Each row is a point on a landscape with many peaks, with its height.
A climber steps from a point to whichever of its 2 nearest points has the largest rise for the distance, and stops where none of them is higher. Distance is the straight distance between rows; heights are no part of it.
laz h=5.72: [ -8   0  17 -17 -20  26  -2  -9 -13  -9 -12   5   2  20  12   6  22   7
  14  30 -38   8  10 -18   5   5  -5   6]
duno h=1.16: [-14   2   3 -19   6 -30 -16  10   9  17  15 -39  17   1   1  -8  12 -31
 -10   9  -6 -24  29  20   9  -4  35 -13]
mizu h=6.73: [-13   4  -9  16  14   7  -6  21  21  28 -17 -15  -3  -5 -23 -12 -19   2
   4 -11  41   5  -3  -7 -15  15 -30  -5]
Luri h=4.23: [ -8  25 -16  28   7   7  17   5  -1   5   5  18 -20  -4  15  -9 -30   1
  -5 -51   3   5  12   0 -16  -1 -10 -18]
kebu h=2.63: [  2  -5  13 -18  10  17  -2 -23  12  -4 -16  10   7  -7 -12 -13  28 -14
   0   5 -32  -5  47 -11 -26  -4  20 -36]
duf h=3.76: [-13   7  11   0   9  20   4   1  19  17 -15  10  -7  -7 -22   0  37 -17
  -4   0 -22 -16   3  -3  -6   8  39 -32]
reb h=4.29: [  4  -5  -4   5  -7   7  -9  -3 -21 -22   2  12  -4  11  17  10 -22  16
   6   4  18  11 -22 -14  20   2 -35  33]
nevo h=2.77: [ -9  23 -28  11   9  -2   9  12   9  14   2  -1   0  -1 -22   1   4 -27
 -13 -37   8 -24  10  14 -10  25  31 -35]
pudo h=3.65: [  3 -10   0 -11 -13 -20  -9  -6 -14  -9  22 -31   2   2   1   5  -4  12
   6  27  13  19 -12  -5  21  -5 -13  25]
rirod h=5.80: [-19  17 -10  21   4  34  18   9   0   7 -18  18 -19   7   0  -9  -5 -10
   5 -27 -19  -5  13 -10 -14  15   7 -32]
bori h=4.50: [  5  -1  -4   0 -14  33   0   7 -17 -10 -24  24  -3  28  22   4 -15   6
  13   7 -19 -11   5 -21   4  17 -24  10]
tezi h=1.76: [  0   4  14  -9   3 -10   8   2   4   3  10  -2  -4  -2   1  -1  21 -13
  -1   7 -17  -7   1  13  11 -15  32  -7]
Figu h=6.78: [-27  -2   8  20  -2  -3   5  18   3  12   6 -29 -12  -4  -6  -4  10  -3
   6  -1  12   4 -12  12  20 -12  -3   4]
Zosut h=2.01: [  9  -8 -16 -23  11   3 -15  -5  18   6 -22 -16  25   5 -35 -13 -12 -15
 -15 -12   3 -25  40   7 -48  29  11 -16]
bod h=3.93: [-21  -7  -2  18 -22   3 -13 -19 -26 -10  11 -37 -11   0  -2  18 -17  15
  21  22 -13  18   3 -25  15  15 -28   9]
Zeti h=5.36: [-31  -6  19 -23  -7  -4 -12  14   0  18  -4 -31  13  21   2  -2  31  -5
   6  31 -15  12  -2   9  10  -1  12   3]
Los h=2.57: [  2  -9 -14 -14  -7   2  -8  -9 -10  -7  -5 -23  15  12   1 -14  -2 -18
   0   9 -27 -14  58  -9 -20  16   1 -22]
lenoz h=6.10: [ 15  -9 -35  -9   1 -13  -3  27 -19  -8   0   1   5  38  24  -1 -23  -4
  -7 -12  10 -29   6  -2   6  23  -9   5]
repan h=3.79: [  6 -12  26  -1  13   0 -15  -4  30  23 -18  -4  16 -22 -36   4  35   9
 -10  17   7  -8 -12   3 -15 -14  23 -20]
varo h=6.24: [-24  -5   5  10  -9  21  -3   1   1   9 -17 -25  -5   3  -6 -12   5  -7
  12   8 -13   0  27 -14  -6   6 -16 -12]
rit h=3.53: [  3   6  25   9  -5  -5  21 -30  11 -11  14   3 -13 -33 -12   4   4  11
  10   4  -8  24  -9   7   6 -30  -4  11]
noge h=2.12: [  3  -3  12 -28 -20 -26   2 -22 -23 -11  37 -17  11  -2  22  16  12   4
   9  26 -28  24   4  13  21 -17  16  24]
vav h=4.17: [ -7   6   9  29 -16  12  20 -25 -18 -10  16   2 -22 -18  19   1  -6  13
  11 -12 -23  25   2  -3  22 -24 -16  12]
peruv h=5.29: [-13  -2  15  -7 -28  35   7 -24 -15 -18  -5  13  -1  11  20  16  15  15
  18  23 -40  22   0 -15  16  -1 -10  23]
Nen h=4.14: [  6  -1 -17  -6  -1  21   6   9  -9  -5 -23  13   1  23   4  -1 -15  -1
   3   2  -8 -18  12 -15 -16  22 -19  -8]
Lodu h=5.45: [-14  -2  19   2 -17  25  16  -5  19  -3 -10   0  -3 -10 -10  11  31  22
   7  19  -9  33 -34   8   5 -15  -7   6]
Bazir h=3.20: [  4  -2  15  -8  -9  -9  10 -28   0 -11  21 -11  -2 -13  -3   9  11  12
  10  17 -14  18  -4   4  12 -22   5  10]
fon h=1.14: [ 23  12 -10  10   4  -7  20 -32 -10 -10  15  27  -9 -14  21  -4 -32  -2
   1 -33 -14  -9  31  -2  -5 -18  -7   0]
vama h=1.89: [  9  -5  11 -26 -15 -21   2  -5 -17  -9  26  -2  10   8  19  10  11   6
   4  22  -6  19 -17  21  19 -18  15  30]
Melit h=4.67: [ 19  -2  -6  -6  14  -8   1   0  10   9  -6   7   5  -5 -18  -6  -8   0
  -2  -4   9 -16  11  -5 -15   7   2 -12]
seb h=2.97: [-13  -6   0 -16  -5   6 -14   3 -12   6  -6 -27  10  22  10  -5  16 -16
   8  22 -28 -10  38  -9  -2   6   6 -17]
Gufek h=4.37: [ 12   4 -26   8   4 -30  -2   6 -13  -3  18 -20  -1   0   6  -9 -35  -1
  -4 -25  18 -11  24  -2  -6   7 -22   0]
Rudit h=6.84: [ -7  -4 -14  -3  -4  13  -9   8  -3   7 -19 -30  10  12 -11 -12  -8 -11
   7   9  -1 -13  34  -7 -18  24 -17  -9]
dez h=4.24: [-11  -9   6  -9 -24  12   1  15 -10 -22   5  -3   7  21  19  12   9  12
   4  26  -3  31 -38  16  26  -4  -6  30]
kimep h=3.51: [-11   2  -4  32 -18  -3  -3 -23 -23  -5  15 -38 -18 -23   9   6 -22   9
  20   3 -12  22  13 -16  16  -3 -30  -4]
vus h=6.20: [ 12  -4 -11  -7  18 -10 -12  20  25  30 -10   4  16  -1 -29  12  12  -5
 -18   3  32 -32 -21   5 -10  24  30 -20]
Kug h=1.66: [ 24 -12  11 -29 -10 -10  -5  -5 -11 -15  11  15  21   7  16  17   5  22
  -3  29   9  19 -40  18  13 -14  13  37]
zetug h=3.11: [ 13  -8  14 -36  -4 -15 -12  -6  -5   5  12  -7  17  16   3   6  18   4
   9  36 -12   7   1   4   3  -4   7  12]
senip h=3.17: [  0  -1  17 -15  10  23  -1 -13  16   8 -19  17   4   0 -17  -3  41  -2
   0  15 -29  -8  13 -14 -20  -2  28 -32]
Giz h=3.84: [-11   2  18  14  -9  18  22 -31   0  -9   6   8 -18 -24   1   2   9  14
  11   3 -24  28  -3   0  12 -22 -12   9]
padum h=4.75: [-17   9   6  38  -7   2  16   7 -15  -4  13   7 -24 -14  17 -10 -11  11
   1 -24  11  25 -19   6  18 -14 -22  12]
lus h=2.40: [-13  11  -8  25   5 -21  -9  -6   5   5   7 -47   2 -29   0 -13 -25 -23
  -1 -24  -1  -2  38   6  -2  -6 -18 -21]
pavad h=6.07: [ 20  19  -3   8  15 -22  11 -12  13   1  10  20  -8 -21  -4  -6 -34   2
  -3 -28  22  -4  13   5 -20 -11 -12 -11]
mabi h=4.44: [ 18 -17   1 -25  19 -11 -22   8  20  21 -16 -12  24   6 -22  -5  10  -2
  -9  28  22 -23   5  -4 -19  11   9  -3]
Rekor h=5.56: [-10 -15  -1  -7   9  -3 -18  29  11  19 -16 -23  12  15 -17  -2   4  -4
  -2  22  26 -11 -17  -3   1  16   0   8]
viso h=6.03: [ 21  -5 -16  -1  15  -5   1  14  -9 -12   3  36  -4   5  19  -5 -22   8
 -10 -17  31  -9 -20  -9   2   5 -16  18]
miref h=3.05: [-10  19 -47  14   4  -5   5  23  -8   8   6  -5  -3  18  -4  -1  -7 -18
 -16 -45   9 -31   4  10  -1  30  21 -26]
fider h=2.79: [  3  -4   6  -6  -8 -16  -6 -23 -16  -9  24 -25   0  -4   2   2   0   0
  13  20 -16  10  20  -8  12  -6  -4   5]
dofo h=1.48: [ -6  -3   9 -13   1 -23  -6  17   6  16  14 -23   3   4   0  -2  16 -15
  -2  14   2 -14  -1  14  12 -10  25  -3]
Vin h=6.96: [  1  23  24  21  12  -9  17 -14  21   1   6  17 -21 -36 -14  -5  -8 -12
  -3 -27  -1   3   9   9 -14 -24  10 -23]
led h=6.23: [-16  -6  23 -18 -14  30   2 -13   6  -5 -13   3   1  13  -7   7  35  17
  13  30 -33  23  -4  -5   0  -5  -2   1]
ganom h=4.15: [ -5  -5  10 -19 -18  17 -15  19 -11 -15 -15   1   9  38  13  12   6   0
  10  34  -9  10 -21 -12  15  18 -16  21]
tufez h=0.61: [ 14   4 -17 -18   6 -20   3  -7   8  -8  12  -1   9   0  -5  -8   1 -35
 -16 -14 -24 -31  42  11 -12   1  36 -30]
sep h=3.86: [ 12 -13  -2 -37   8 -10 -16  11   7  16 -10 -10  27  22  -3  -1  18 -10
  -5  27  -2 -23  21   2 -16  15  22 -12]
Rugar h=4.64: [ 10  19 -29  17   3 -26   8   6  -1  -3  15  -2  -9  -1   9  -8 -37  -1
 -14 -51  19  -8  24  11 -22   8 -11 -11]
zol h=2.24: [  9  -2 -27  -9  14  -4   2   1  15   2 -17  -1  12   9 -33  -7  -6 -21
 -18 -26  -7 -27  29  14 -37  28  26 -30]
seko h=2.26: [  7  -2  -3 -19  -1  13   6 -18  -6 -10 -14   4   8   5  -1  -9  10 -11
   2  13 -33 -13  49 -13 -22   6   6 -23]
tenif h=1.69: [ 22   9  15  -5   9  -6  14 -33   4 -11  15  23  -6 -25   4   0   4  -7
   0  -6 -29  -6  21   4  -1 -34  18  -5]
mubir h=6.85: [-23  -4  18  -8  -6  17   0  -6   3   6 -13 -16  -5   4 -10  -5  28  -1
  11  23 -21  13   9  -6   1  -3   0  -6]
pobim h=3.35: [ -1 -10  11 -24 -14 -12  -8  -5  -4  -2  10 -23  12  10  -5  12  16  10
   9  40   4  23 -17   2  10  -3  -2  21]
bogik h=1.22: [ 12 -12   8  -3 -12  21   3 -18  -7 -27  -2  31   5  -7  11  16  -7  27
   5  16  11  29 -40   1  17 -13 -17  41]
ror h=1.34: [-16   7  36   4   5 -18 -10 -30  31   2   1 -27   9 -47 -28  -8  22 -26
  -8   9 -12   5  28   4  -6 -28   5 -18]
mir h=2.03: [  5   6  17 -12   0  -3  12 -16   4  -2  13  22  -7 -11   9   2  25  -6
   2  -1 -32  -2   3  13  12 -27  39  -5]
tefe h=6.49: [ -3  24   8  24   9 -17  14  -6  19   7   5   4 -17 -26  -7  -8 -24  -9
  -4 -30  16   8  13   5 -17 -17 -10 -18]
luk h=5.61: [ 30  -8 -13 -17  19 -23 -11   8  23  18  -8   5  18  -5 -29   7  -2  -5
 -19  -2  24 -36   2  10 -22  13  22 -20]
Marel h=3.96: [  8  -9  -2  -5 -13 -11  -7   8 -27 -20  17 -11   3  18  20   9 -16   9
   2  19  15   9 -18 -11  26   4 -25  32]
vid h=1.73: [ -7  10  15   6   2 -29 -10 -28  20  -8  12 -30   8 -45 -16 -10  -8 -37
  -6   0 -10   0  41   1  -9 -25   0 -18]
kur h=3.10: [ -8  13   8  34  -3  -5  10 -23  -8   0  16 -16 -25 -28   4  -4 -20  -2
  10 -14 -11  20  20  -8   8 -19 -28 -10]
bim h=6.26: [-10  15 -11  16  10  35  16  13   7  11 -25  33 -15  11  -8  -4 -12   5
   2 -26   3  -2  -6 -14 -21  22  -4 -25]
fafal h=4.79: [  2 -10   5  -1  -7  -5  11  18  -7 -18   9  21   6  -8  18   9  17  13
 -13   0  30  17 -56  28  28 -19  25  23]
Reri h=6.46: [ 24 -10 -19 -15   4  -4  -6  17 -14 -15   1  19   5  27  22   1 -21   3
  -4   1  20 -16  -7  -7   5  12 -17  18]
lofo h=3.74: [-12  20 -18  31  10 -15   3  34  -7   3  18  18 -14  -3  14  -9 -16   1
 -14 -48  48   2 -21   0  -1  14  -9  -2]
gazan h=3.98: [ -8  21 -13  34   4  -7   6  19  -3   7  10   3 -21  -2  17 -12 -29   7
  -4 -41  25   7  -1  -2  -8   2 -26  -4]
Tagod h=6.13: [ 10  -7  14   2   3  30   0   0   9  -3 -22  32  -4   1  -4   4   7  18
   5  12   4  10 -35  -9   0  -7 -14  11]
simip h=2.41: [  8  -3  11 -23  -5 -26  -4 -21 -23  -6  33 -15   4   7  22   4   8  -8
   6  20 -32   2  21   7  18 -14  16  10]
minaf h=2.74: [ -9  18  -9  39  -5 -18   0  -6  -5   5  16 -33 -18 -26  17  -9 -28  -9
   5 -33  -3   9  27  -3   2 -14 -23 -19]
feruf h=6.93: [ -4   0 -29   1   8 -16  -1  25   7  10  -6 -22   8  19  -9 -10 -23  -8
 -10 -23  26 -24  12   4 -13  26  -9  -6]
lelo h=3.54: [ -7  18 -41  25   4 -17   6  35 -15  -5  22  10 -10  10  23  -9 -18   0
 -17 -56  31 -14  -6   3  -4  23  -5  -5]
disim h=5.52: [  6  -3 -13 -11  12  14 -14  17  15  27 -17  13  15  11 -26  12  25  -8
 -11  12   9 -30 -18  -1  -9  25  34 -26]
Talo h=5.34: [  4  -3 -20   0   4   3  -1  26 -24 -15   7  40  -3  17  32   2   2  -3
 -19 -19  20 -13 -29   3  24   6  14  21]
vumu h=4.53: [ -2 -11   9 -24  -7  12 -20  19   1   4 -26  -4  14  29  -4  11  22   7
   4  39   2   3 -16 -10  -1  13  -5   9]
niba h=3.38: [ 11  -5   8  -8   4   5  -1 -27   3  -2  -7  -4   3 -11 -20  -3  -6   5
  11  19  -7   1  25 -22 -17   2 -19  -8]
menos h=3.39: [ -1  -5   7 -40  -1  -4 -16   6 -10  10  -5  -8  21  33  11   0  16  -8
   6  32 -23 -11  27  -8  -8  15  13  -9]
resul h=1.75: [ 20  -9 -21 -18  12  12  -3  -8  12   0 -28  11  17  13 -28  -5 -10  -2
  -5  -1  -6 -23  31  -5 -44  24  -1 -21]
vukor h=5.66: [ 23 -10   0   5  14   0  -6   4  -7 -15  -1  46   1  -6  14   3 -10  20
 -12 -14  39   3 -40  -2   6  -6 -11  29]
zis h=2.34: [ 15  -4  10 -14   3   9  13 -18  -3  -1   7  43   0  -7  17  11  19   2
  -1  -1 -23  -8 -11  12  13 -25  48  10]
Lof h=2.06: [ -8  10  -3  14   1 -17 -12 -28  10  -4   3 -42  11 -39 -12 -12 -25 -32
  -5 -15 -15   6  51  -1 -20  -7 -11 -26]
Lufi h=3.30: [-15  28 -37  30   5 -17   6  24  -3  11  18  -5  -6   3   6  -5 -15 -13
 -14 -60  18 -15   5  17  -7  19   9 -24]
zumo h=2.28: [ -3  -7  10   9   0  -4  -6 -12  10   8  -3 -21  -2 -18 -26   4  -8  15
  14  20  26  19 -11 -11   1   0 -34  12]
vetez h=6.12: [-25   2   2  18   9   2  -9  16  20  25 -11 -36   0 -14 -19 -17 -10 -12
  -2 -10  25 -10  11   4  -6  10 -11  -6]
Lif h=5.83: [-33  -3  12  -5 -17  -8 -11   7  -6  13   9 -57   4  10   8   1  23  -5
   8  28 -20  16   6  13  17  -4   4   7]
fum h=3.75: [ 13  -1  -5  -3   7  17   5 -13   1   0 -18   7   1   2 -10  -7 -19   2
   9   2  -6   2  25 -18 -25  15 -26 -10]
sesu h=2.64: [ 18  -8   6  -8   2   7  10 -19  -7 -10   4  49   5  -9  25  10  12  13
  -3   0  -5   0 -18  12   9 -24  27  33]
dofi h=6.29: [-31  -1  10  12 -16   5   5  17   0   6   6 -42  -7   6   2  -1  22  -4
   6  13 -13  17 -15  15  25  -9   2   9]
Nin h=6.71: [  8  -8   4   6  10   1   0  12   9   2  -7  15 -11  -6  -8   1  -4  15
   0  -1  22   4 -30  -9   0  -3 -15  12]
Tas h=5.59: [-21   1  13   6   7  -5  -7   4  20  20 -10 -30   3 -19 -24 -13   9 -16
   3   6  11  -7  13   3  -3  -2   4  -8]
Fufel h=3.60: [ 24 -10 -12 -12  -6 -23  -4 -23 -26 -17  32  -3   3  -2  19   6 -26   4
   5  10   1  -6  18 -11  16  -6 -11  20]
vekat h=4.36: [ -6  -9  26 -18   5  -3 -18   7  27  26 -13 -18  19  -6 -27   7  40   9
  -3  29   3   5 -19  12  -9 -11  26  -3]
kisog h=7.36: [-12   2  -4  12   0 -12   0  30  -7   0   9 -10 -13   7   7  -5   1  -2
  -4 -10  26  -3 -23   4  19   4  -4  10]
zof h=5.01: [ 21  -9  12 -10  11  22   3 -11   5   5 -16  45   5   0  -1  14  21  13
  -3  10 -14 -12 -21  -6  -6 -10  25   2]
duv h=6.48: [  4 -12  -6 -11  -2  -5 -16  36 -13  -8   2  -8   6  38  16   1  -6  -1
  -4  18  24  -3 -32  -1  22  10  -9  19]
roz h=3.55: [ 24 -13  15 -38   7  -6 -16   3   1   7  -1  16  18  23   4  13  23   8
   0  33 -13  -7 -14   0 -10   0  23   6]
filun h=6.92: [ -7  -5  -9   1 -10  -5  -5  31 -24  -9   8  -5  -4  21  30  -3   1  -1
  -4   2  12  -2 -23   5  25   1  -3  20]
Ziked h=4.89: [-20  -7  21 -27  -3  -5 -12  16  15  20  -9 -15  17  17  -8  10  46   2
   5  35 -13  17 -19  18  -1   0  29   1]
Zerol h=0.87: [  2   6  -5  -7   6 -35  -6  -2   9  -1  12 -31  11 -11  -1  -9  -5 -41
 -16  -7 -12 -28  36  18  -2 -11  28 -22]
Nal h=3.99: [ 20  -4 -27  -9  -2 -29  -7  -4 -26 -11  25 -16   7  10  21   1 -30   0
  -1   0  11 -18  22  -6   7   3 -17   9]
ruzik h=2.00: [-12  -5   5  15  -9 -14  -2   5   3   1  12 -33  -8 -12 -10  -1  -4  11
   5  10  29  21 -23   2  19  -5 -33  24]
Kive h=4.47: [ 14  -6  10 -22  -2  28   3  -8  -4  -5 -13  39   4  17  14  10  16   8
   6  19 -30  -6  -6  -9   1  -1  17  13]
Lobis h=6.02: [  2 -14 -13  -9   1 -13 -21  27  -3   5  -9 -19   7  20  -2  -6 -10  -1
   0  20  31  -8 -12  -8  12  19 -21  18]
Taf h=4.20: [  2  -9  14   5  16  12  -7  -5  32  22 -25   9  13 -18 -37  -2  24   1
  -7   1   3 -15  -6  -4 -30   4  22 -29]
puf h=3.97: [ -4  -4  14 -23 -20  19  -9  18  -9 -13  -9  15  14  32  25  16  14   7
   3  30 -16  24 -36  10  19  11  -1  25]
Ral h=2.90: [ 19  -9  -5  -4  -2   2   9 -19 -18 -18  10  44  -2  -2  32   8  -7   9
   2  -4  -3  -1   0   1  18 -20  10  39]
nov h=5.30: [  4   2   7  21  12   1   8   6  -2  -4   4  46 -15 -18   7   0  -4  17
  -8 -31  34  12 -41   2   3 -10   0  16]
Famov h=4.45: [ -3  26 -33  24  -1  -5  11   4  -6   3   6   3 -14  11  14 -11 -35  -2
 -14 -66  -2  -1  21   7 -25   9  -3 -20]
fotam h=1.39: [ 20   8   2  -2  11 -10  11 -39  -5 -13  19  15  -3 -25   4  -3 -21 -14
   3 -12 -27  -3  39  -7  -2 -21  -2  -8]
Kiru h=7.33: [  1  -2 -30  -1   1 -11  -5   9  -2   2 -12 -31  12  16  -9 -11 -23 -12
  -4 -14   5 -22  34   0 -21  21 -15  -9]
Goso h=4.54: [ -1   4  -6  13  -2  -1  13   4 -19  -4   8   5 -16  -1  21  -8  -9   0
   7 -14  -9  -5   2  -3  12 -11  -2   3]
vuze h=2.96: [  0  -4  19   3   2  -6  -4 -42  10  -4   8 -17  -3 -28 -26  -3  -4   2
  12  15  -9  16  22 -15  -5  -9 -13  -5]
Fos h=4.51: [ -7  -3   5  -9 -17  -1  11  24  -5 -15  11  -1   8   8  19  10  21  10
  -4  17  10  31 -52  32  24 -14  16  23]
Lebin h=5.13: [ 25  -3 -30 -12  16 -33  -1   6  14   4   4   6  15   7 -21  -1 -21  -4
 -19 -24  29 -33   8  15 -23  19   7  -9]
pok h=2.50: [ -2  22 -23   9   9  -2   1  -7  18   8 -10  -1   8  -9 -35  -2  -1 -35
 -21 -39  -4 -25  24  18 -27  25  38 -43]
Rul h=1.42: [ 26 -13   9  -8  -6   8   1 -14   2 -17   3  30  16 -13   8  15   7  30
  -6  12  14  19 -45   9   8 -22   4  34]
lisu h=4.87: [ -4  -4   8   1 -20  42  -2  -9 -21 -13 -21  30  -4  22  28  11  -4   5
  16  13 -30   9  -3 -19  16   6 -18  26]
numet h=3.22: [ 21  -5  -1  -8  -9  -5   4 -35 -25 -23  24  18  -1  -7  22  11 -18  11
   6   8  -8   4   6  -8  19 -11  -4  33]
Dufa h=1.82: [-17  -3   3  23 -19   3   4  13 -10 -10   6 -18 -12   2   8  -2  -8  13
   8   1  18  26 -30  -1  27  -5 -35  25]
Zofu h=4.16: [  0   9 -12  19   0   7  12  -2  -7   2   4   1 -12  -4   6  -9 -21  -3
   4 -24  -8  -1  21  -6  -9  -2 -18 -16]
kiza h=4.93: [-16   6 -11  17  -1   2  12  14 -12   2   8 -12 -15   0  15  -9   3 -14
   1 -19 -17 -13  15   5  15  -7  11 -16]
deg h=7.29: [  0   0  -8  10  16   3  -4  24  16  13 -15   8  -8   6 -14  -3 -11  -1
  -4 -10  34  -7 -18  -5  -9  15 -13  -2]
nefur h=4.48: [-13   4  -2  34 -15  11  16  -8 -28 -17  15  14 -23 -16  38  -3  -5  15
   4 -25  -1  24 -13   5  26 -21 -16  25]
Biz h=4.38: [-30   7  24  11   6  15   3   7  25  20 -15 -15  -6 -18 -29  -8  41 -14
   0   1 -13  -2  -4   9   3  -8  34 -28]
Gono h=2.58: [ -3  -7  13  -5  -4  -6  -6 -31   3  -3   7 -20   2 -16 -21  10  -3  18
  15  24   6  24   3 -18   3   1 -16  11]
Muna h=5.02: [-11  -4  13  -1 -22  27   4  -9   1 -15 -10   1  -2   6  -3  12  12  22
  11  29 -14  30 -28  -7  12  -1 -20  22]
dotor h=5.92: [-21   1  21  24  -5  22  17   5  19   4 -15   2 -23 -13 -19  -2  18  14
   7   0   5  27 -36   8   5 -11  -7   1]
Peri h=5.18: [ 28  -4   3  -9  17 -25  -7 -17  25   6  -5  -4  13 -25 -27  -4 -18  -4
  -6  -1  18 -13  22   2 -29  -1  -6 -13]
sego h=4.32: [-21  -6   3   5 -36  15  -6 -17 -25 -24   8 -17  -5  11  18  23  -9  16
  17  29 -21  23  -7 -20  26  11 -25  22]
pemu h=5.04: [  6  -7   0   0   4  -1   1  19 -17 -19   7  37  -4   5  21   5   6   9
 -16 -11  29   3 -48  13  26  -6  22  26]
Vumun h=4.85: [ 22  10 -27  -1  12 -36   5  -3  10  -3   8   1   2  -2 -13  -6 -35  -6
 -16 -41  21 -18  22  16 -28   9  -7  -9]
nono h=6.72: [-12   8 -17  15  14  26   3  28  13  14 -28  15  -9  13 -17  -5 -11  -4
  -2 -20  19  -8 -13 -11 -17  35 -12 -19]
vaz h=5.37: [-11  12 -19  21   0  22  18  10 -15   2  -1  16 -19   6  18 -10  -3 -11
   3 -33 -30 -16  16  -3   1   2  10 -25]
depi h=5.67: [ 12   3 -27   8  14   4   2  18 -13 -11   4  47  -2  11  28   1 -13   2
 -15 -35  26 -19 -20  -3   8  18   2  12]
zalum h=6.43: [-19  10  13  26   4  18  17  10   7  11 -10   6 -27 -10 -11  -9   8  -1
   7 -16  -3  14 -11  -2   4  -8  -7 -15]
rozo h=5.58: [ 13  -4  13   5  11  32   7  -6  12   8 -28  43  -3  -6 -15   7  10  18
   2   2  -7  -2 -25 -14 -15  -6   7  -2]
zet h=4.00: [ 19 -10  14 -35  -2   7  -8  -4  -7  -5  -1  30  17  21  23  16  18  14
  -1  28 -20   6 -22   5   4  -6  23  23]
vifid h=1.64: [-25  -5   4  21 -26  12   2  -3 -13  -6   7 -34 -13  -2   2  11   1  17
  13  17   0  36 -23  -4  26  -1 -34  17]
rako h=5.64: [ 31   1   5   0  18 -31   1  -9  19   9   6  12   3 -25 -21  -3 -24   8
  -5 -10  35  -8   5  -2 -20 -11 -15  -1]
Fumak h=5.00: [ -6  10  13  34   2  -7  12   8  -1  -5  12  17 -21 -21   9  -9  -5  18
  -6 -28  36  29 -31   2   9 -18 -21  19]
Feb h=7.65: [ -5   8  22  18   8   7  14 -17  20   7  -8   1 -16 -34 -20 -12   6  -2
   4  -9 -15  11   9  -2 -12 -19  -2 -20]
vuza h=6.50: [  0  -2 -42  -6   2  -3  -6  33  -8   0  -7  -4   6  36   2   0 -14  -8
 -13 -20  15 -34   2   4  -9  39   0  -6]
Rik h=4.65: [ -9  -4   4   5 -25  24  -2 -13 -22 -22  -4   6  -8  13  15  15 -12  19
  14  18  -8  22 -25 -15  21   9 -33  31]
pagi h=6.97: [-16  14  14  27   2  27  23 -10   6   4  -7  12 -26 -17  -2 -11   0  -1
  11 -18 -30  15  11  -8  -5 -13  -3 -18]
Zafon h=4.22: [ 16  -8 -10 -12  10   9  -2   8   2   6 -19  13   1  17  -2   1  -2   3
   1   9   8 -18  -4 -10  -9  14  -2  -5]
Sodu h=4.81: [  9  -9   8  -4  17  15  -6  10  20  20 -27  12   7   4 -27   2  23   5
  -1  15   5 -16 -14 -10 -18   9  19 -16]
lukik h=5.03: [-31   4  29  13   6   2  -2   0  30  14 -12 -28 -10 -30 -27  -6  20 -11
   4   6  -4   5   1  12   2 -16   5 -12]
bopa h=0.38: [ 17   4  -7 -25  10 -21   6  -2   1   2  19  11   7   3   6   0   6 -20
 -12  -3 -16 -28  21  10  -1  -3  41 -21]
dos h=4.99: [ 10 -19  10 -29   8  -3 -24  18  14  18 -20  -7  20  18 -15   7  18   7
  -4  36  12  -8 -18  -7 -10  10   5   4]

For each start below, name the point where the climber stops.
repan => kisog
Zafon => Feb
bopa => vus
duno => vus
seko => deg
nevo => vus
fotam => vus
vid => Rik
fon => deg
